Each row is a point on a tangle of strands that fork and nearly touch. The rows are in no order.
In the rows, 128 means zero.
Points whose rows are less than 106 apart are linked; no others are. Some points are linked to none.
Q_455: [113 143 116 135 129 116 161 138 145 103  90 117 125  87 114 107 157  77
 116  80 153 173  49]
Q_921: [144 116 108 191 175 125 138 124 190  53 134  66 113 119 110 132 114 113
 134 155 128 111 199]
Q_470: [160 167  99 175 184 136 113  85  72 112 161 137 104 119 129 108 130 119
 127 197 157 134 166]
Q_152: [115 100 143 144  97 139 131 151 214 138 136 131 138 138 123 127 167 161
  91  61 121 146  84]
Q_916: [106 114 113  55 157 148 164 125 139 169 102 141 104 111  94 160 130 121
  85  70 129 119 125]
Q_249: [191 132 153 117  52 203 133 147 155 130 144 124 143  86  95 118 188 180
 112 142 125 113 152]
Q_599: [139 178 130 111 127 133 100 134  51 157 114 138 109  92 110 134 110 120
 141 179 137 129 116]
Q_998: [140  85 149 122  75 168 160 165 207 103 111  96 155  55 112 124 159 136
 104 113  97 156 123]
Q_446: [119  86 155 145 100 130 169 145 176 103 120  89 153  69 117 133 119 114
  95 127 103 188 102]
Q_708: [103 138 148  62 162 153 181 144 144 137  88 137  96  98 113 155 138 117
  91  87 109  97  96]
Q_383: [142 114 133 120 130 139 156 146  62 105 109 141 134  67 148 167 107 101
 110 118 137 124 109]
Q_497: [143 121 130 126 139 112 154 135  80 149 125 138 166 109 130 142 125 110
 103  97 154 131 125]
Q_355: [140 147 126 178  77 106  55 155 126 163 153 114 120 167 112 133 144 130
 190 170 126 136 165]
Q_503: [102 120  82  98 212 122 121  66  53  82  95 146 120 115 140 117  81  98
 146 188 165 103 123]
Q_56: [107  80  91 104 137  94 110  90  62 122 124 139 144 114 126 148 111 124
 136 146 165 153 107]
Q_776: [155 123 185  79  78 142  79 130 145 105 114 130 119 108 147 114 175 168
 160 142 118 125 129]
Q_380: [ 60 115 125  91 169  95 128 151 114 138 109 120 118 127 121 156  83 119
 105 105 141 110 120]
Q_625: [ 88 130 168 122 139  77 113 122 142 143 159 161 141 166 137 144 139 174
 150  99 100  81 136]
Q_796: [108 126 127 102 140 163 176 181 164 116  90 144  61  76 123 179 144  97
  88  61 119 108  99]
Q_819: [ 74 107  88 140 193  80 131  92 119 119 124 108 114 158 125 133 101  89
 119 112 158 139 112]
Q_982: [143 147 124  73 113 198 122 130 139 162 164 154 157 189 136 116 160 175
  98  63 121 117 120]
Q_372: [135 113 126  67 143 213 144 116 154 160 154 146 115 172 105 122 160 182
 110  81 110  76 139]
Q_533: [ 91 102  76 168 182  86 144  93 124 121 100 155 145 151 122  79 124  98
 133  88 191 177  55]
Q_854: [172 151 183 118 161 109 144  93 142 132 128  90 134 162 152  96 140 103
 149 138 145 109 124]
Q_750: [124 104 128 161 119 124 164 135 158 111 101  98 145  74 104 117 125  82
 107 113 142 213  77]
Q_651: [ 92 119 130 157 111 121 141 134 189 141 157 135 158 183 182  90 127 134
 117  76  97 164  74]
Q_240: [102 196 117 134 184 103  96 120 101 169 148 129 131 217  93 104 113 119
 166 170 139 101 174]
Q_358: [145 105 185  88  84 146  76 155 115  96  81 158  73 102 156 122 166 151
 158 142 108 115 145]
Q_843: [152 117 136 137 119  96 122 119 123 128 130  95 119 111 137 128  96 121
 137 134 126 114 128]
Q_448: [161  92 182 136  67 129 131 143 173 130 130  87 163 117 128 128 143 141
 133 124 110 160 163]
Q_141: [ 58 108 146  96 161 108 123 152 126 158 111 113 134 164 122 147  92 172
 109  94 118  78 145]
Q_652: [152 126 165 145 101 122 105 138 163 106 134  73 165 116  97 119 131 135
 163 153 100 161 174]
Q_6: [135  80 119 112 112 168 118 139 174 138 142 129  76 106 112 147 129 158
 101  86 125 113 108]
Q_117: [165 143 153 136  47 131  87 146 129 151 131 130 149 141  87 125 173 145
 158 166 103 176 170]
Q_408: [123 133 130  70 132 197 159 172  97 137 100 149  93  85 143 157 100 130
 100 114 131  82 144]
Q_102: [116  91 126 102 105 158 163 182 180 109  88 163  47  98 129 171 146 110
 108  99 123 102 126]
Q_451: [133 137  91 127 178 118  98  80  49  74 111 129 119 117 150 139  96 104
 141 178 161 130 129]
Q_46: [116 129  98 176 132 119 174 147 137  76 102 137 101  88 179 159  80  59
 124 147 132 132 105]
Q_628: [ 96 131  95  71 122 144 113 124  63 182 144 149 136 119 109 138 119 173
 110 115 133 142 129]
Q_616: [ 99 125 137 164 158  84 133 106 164 133 152 138 140 175 160 123 116 136
 140 109 119  99 117]
Q_138: [ 83 125 114 147 201  79 155 130 124 116  86 125 111 124 109 128 108  65
 114 106 174 144  81]
Q_105: [ 82 138 136  80 174 102 151 117  94 142  73 108 137  96 101 144  89 133
 118 108 112  97 129]
Q_373: [153 138 139 142  44 166 106 147 154 144 169 119 210 169 125 109 160 173
 132 136  94 169 149]
Q_669: [157 185 142 151 129 121 127 105 106 170 157 132 162 162 132  86 149 127
 155 165 146 130 125]
Q_555: [104 101  93  66 132 154 120 121  66 150 110 136 108  90 119 144 101 139
 101 106 156 126 113]
Q_832: [ 86 126 116 106 167  89 175  80  85 162 124 163 184 176 134 103 105 140
 120 111 123 144 110]
Q_957: [101 159 119 111 146 110 158 118  94 177 122 164 180 204 144 111 107 141
 133  96 111 132 132]
Q_294: [151 124 118  95  50 169 102 125 145 144 126 173 116 141 119 107 203 199
 159 114 103  94 140]
Q_176: [123 144  79 168 163 128 119 109  93 130 175 156 128 203 156 112  98 123
 137 152 155 145 166]
Q_76: [152  85 186 139  51 120 118 107 186 112 119 128 154 144 142 112 167 147
 144 130  97 162 147]
Q_285: [157 128 127 133  73 174 137 137 149 147 165 116 211 151 141 107 139 166
  84 102 123 169 128]
Q_131: [132 118 140 134 118 116 165 184 155  96  94 128  92  91 170 159  93  77
 135 141 102 124 113]
Q_771: [ 84  62  74 134 172  82 143  92 103 115  81 170 131 135 125 119 120 102
 153 124 183 174  75]
Q_552: [159 124  93 199 176 126 140 100 114 124 187 139 153 183 144  87 117 121
 132 129 157 145 163]
Q_399: [178 143 136  88 125 211 144 156 107 121 121 143  91  98 135 147 149 145
 121 103 125  81 128]
Q_177: [146 110 146 177 129 108 155 113 196  67 124  90 139  93 120 132 115  82
 137 167  86 137 131]
Q_122: [149 178 131  64 106 180 122 152  71 176 125 143 104  87 101 140 125 127
 114 160 129 119 110]
Q_569: [ 84 135 121 106 153 142 170 162 118 113  66 148  92  63 162 142  84  87
 102 109 109 130  66]
Q_978: [ 57 136 129 140 187  79 157 144 147 150 105 154 107 141  86 121 134  91
 116 109 156 146  84]
Q_485: [151 168 143 149 109 106  79 142  81 137 150 135 111  96 125 144 117 104
 149 215 128 130 139]
Q_315: [124 106 121  92 114 136 163 119 153 173 132 148 120 153 120 162 136 131
  80  66 133 139 107]
Q_675: [ 50 101 109 114 188  73 139 112 120 124 100 115 124 159 117 147  80  90
 112 141 154 109 145]
Q_845: [ 74 160  99 126 170  91 108  97 105 136 163 126 122 208 126 133  85 145
 148 162 135  89 170]
Q_109: [ 64 102 123  73 132 145 117 150 142 178 115 142 103 150  94 150 103 182
 109  89 115  75 149]
Q_491: [142 161 118 114  72 161  81 162 109 202 161 164 127 163 106 131 160 181
 136 132 105 154 125]
Q_760: [104 108 101 167 185 105 164 123  99  69 111 126  90  99 161 143  93  58
 104 151 165 116 111]
Q_940: [157 124 150 189 160  88 165 104 187  66 129 117  90 100 146 130 143  93
 136 155  98 114 118]
Q_279: [160 133 163  74 103 202  87 175 109 105 105 158  80  97 130 144 160 156
 145 138 118  92 149]
Q_941: [116  93 122  92 134 171 134 135 152 168 137 147  85 137 111 133 137 171
 113  69 119  68 126]
Q_11: [132  97 175 133  87 119 106 126 175 120 134 145 140 189 166 112 150 150
 144 108  93 143 129]
Q_68: [ 47 139  96 115 185  84 124  87  87 127 135 103 133 164 119 144  84 116
 124 166 155  92 162]
Q_539: [144 112 125 215 177 128 137 115 204  71 152  71 122 138 125 104 132 137
 135 133 116 137 163]
Q_96: [127 108 107  99 136 187 148 168  82 117  99 138 114  67 139 156 105 127
  94 111 144 115 107]
Q_496: [178 181 111 191 149 141 102  93  93 103 164 121 142 142 108  98 154 107
 139 181 149 167 167]
Q_938: [118 130 105 137  95 124  78 147 107 171 168 140 147 187 145 143 112 145
 116 124 121 164 151]
Q_734: [143 152 134 141 107 123  82 128  74 128 154 106 170 121 124 144 134 148
 132 118 141 156 131]
Q_950: [128 122 133 155  74 144 149 148 215 158 141 141 156 163 160 106 144 141
 104  71 100 165  89]
Q_540: [150 153 132 134  92 108 103 157 103 118 135 118 101  93 153 154 104 112
 148 173 115  93 143]
Q_749: [122 135 123 152 202  84 154  90 129 152 149 141 125 164 133 101 124 119
 132 122 146  97 131]
Q_261: [164 119 146 201 175 124 148  89 190  89 142 114 102 126 128  97 152 116
 131 136 132 109 141]
Q_490: [135 104 133 111  98 115 127 132 151 137 126 112 101  87 134 139 120 135
 106 109 114 134 110]
Q_443: [113 192 168  71 144 104 117 139  91 152 105 115 126 121 113 115 113 130
 152 160 106  68 126]
Q_402: [119 139  85 100  91 148  84 142  91 190 163 144 127 149 110 137 120 166
 113 120 119 146 143]
Q_140: [128 151  96 176 121 110  90 144 110 130 185 127 153 201 146 130  99 125
 156 144 120 155 155]
Q_346: [106 156 128 144 137 119 157 164 142  97  79 114  98  77 138 130 104  72
 114 102 128 156  51]
Q_835: [101 101  96  79 147 130 115 123  34 127 111 146 132 107 122 162  99 110
 117 151 172 136 126]
Q_588: [167 124 125 197 142  98 116 118 125  93 158  87 126 125 126 118 106 129
 141 160 142 123 148]
Q_110: [102 134 137  97 120 107  84 145 115 142 149 176 115 145 130 171 151 187
 144 115  88  88 144]
Q_202: [159 139 100 172 201 117 165  72 150 125 160 140 115 166 144  87 131 144
 120 119 168 125 157]
Q_58: [151 131  87 162 189 137 110  68  57  63 125 130 113 111 140 113 134 125
 144 198 181 144 146]
Q_360: [146 141 162 148  90 106  78 125 152 111 166 123 150 175 155 115 138 159
 161 129  87 142 142]
Q_510: [108 150 141  64 136 104 152 136 121 156  85 121 127 102 106 132 124 148
 132 132  95  66 125]
Q_307: [114 122 116 167 147  96 169  99 150 143 120 136 157 138 131  80 135  99
 124 102 175 179  58]
Q_773: [177 164 136 114 106 152 103 115  96 137 147  84 172 100 128 115 136 135
 130 122 135 155 114]
Q_551: [134 160 180  98 171  97 128 108 118 139 123 117 115 148 127  97 119 122
 155 161 117  76 133]
Q_601: [174 153 150 154  68 114  85 149 133 130 114 119 127 133 113 132 175 124
 198 178 122 131 164]
Q_928: [156 111 139 149 107 129 120 154 146  68 113  53 146 104 100 132 110  97
 176 173  90 139 192]
Q_664: [126  88 104 160 139  94 148  97 141 142 137 106 144 119 145  87 117  92
 121 121 150 172  95]
Q_927: [187 124 134 114  47 206 105 111 157 129 145 152 126 121 101  88 203 182
 135 137 136  93 148]
Q_790: [ 66 131  86 127 149  99 156 144  84  96  98 140 115  77 155 162  84  83
 105 141 118  71  94]
Q_890: [122 135 131  97  80 137  69 121 137 142 149 163 109 140 140 148 179 195
 154 104 102 102 132]
Q_342: [128 109  91 194 186 113 138 102 143  63 140 114  94 100 143 148  99  80
 100 165 168 110 157]
Q_120: [135 148 151  89 116 109 143 119 112 187 140 149 151 190 138 128 127 128
 130 111 122 126 141]
Q_322: [136  94  94 162 144  83 137  74  81 121 142 127 144 126 137 114 104 113
 138 134 150 167 116]
Q_934: [130 107 149 119 120 123 155 125 122 175 143 159 161 157 138 149 133 140
  91  85 132 144 133]
Q_980: [173 167 181  87  94 144  83 133 116 125 125 115 138 106 135 118 166 155
 122 136 129 135 104]
Q_429: [133  93 144 126  73 153 151 130 220 119 128 131 131  90  96 131 181 154
  99  91 116 145 109]
Q_863: [146 102 137 144  77 115 113 174 159  80  96  74 117  88 134 143 102 101
 152 139  89 128 171]
Q_866: [132  97 146 133  74 144 129 187 180  71  84 107  93  78 163 153 115 104
 149 121  98 118 121]
Q_465: [160 158 149 127  49 161  88 147 138 168 147 152 165 167 124 122 177 174
 144 145 108 161 124]
Q_765: [169 124 109 182 168 120 137 117 143  86 139  80 124 104 126 132  97  83
 127 155 152 125 168]
Q_892: [127 200 129 146 138 104 100 110 104 182 148 142 138 191 105 104 148 129
 181 161 122 111 131]
Q_404: [169 100 147 110  64 206 161 149 175 106 124 101 165  59 108 117 163 144
 105 133 105 128 150]
Q_973: [169 188 144 177 111 141 111 101 118 131 161 108 185 150 110  98 151 124
 152 170 131 165 141]

A fork is a point with three links. Follow the links from the first point to the second and name the forks in between, in order.
Q_664; Q_927: Q_555 > Q_402
Q_760; Q_372: Q_765 > Q_843 > Q_941
Q_455; Q_628: Q_998 > Q_402
Q_380; Q_342: Q_941 > Q_843 > Q_765
Q_980; Q_832: Q_96 > Q_934
Q_540; Q_451: Q_843 > Q_941 > Q_380 > Q_675
Q_402; Q_957: Q_555 > Q_96 > Q_934
Q_496; Q_765: Q_675 > Q_380 > Q_941 > Q_843

A fork is a point with three links, a tip a point with one. Leave the first point through the second and follow the links. Name the first fork or tip that comes.
Q_734; Q_773: Q_96
Q_76; Q_448: Q_765
Q_503; Q_451: Q_675
Q_938; Q_140: Q_998
Q_46; Q_131: Q_360
Q_68; Q_845: Q_503
Q_110; Q_625: Q_402

Follow the links from the first point to the second, and from the first to the third. Name the last point that the two ways share.
Q_760; Q_496; Q_982: Q_941
Q_845; Q_46; Q_982: Q_941
Q_307; Q_950; Q_916: Q_555
Q_601; Q_294; Q_315: Q_402
Q_843; Q_892; Q_510: Q_380
Q_446; Q_835; Q_355: Q_402
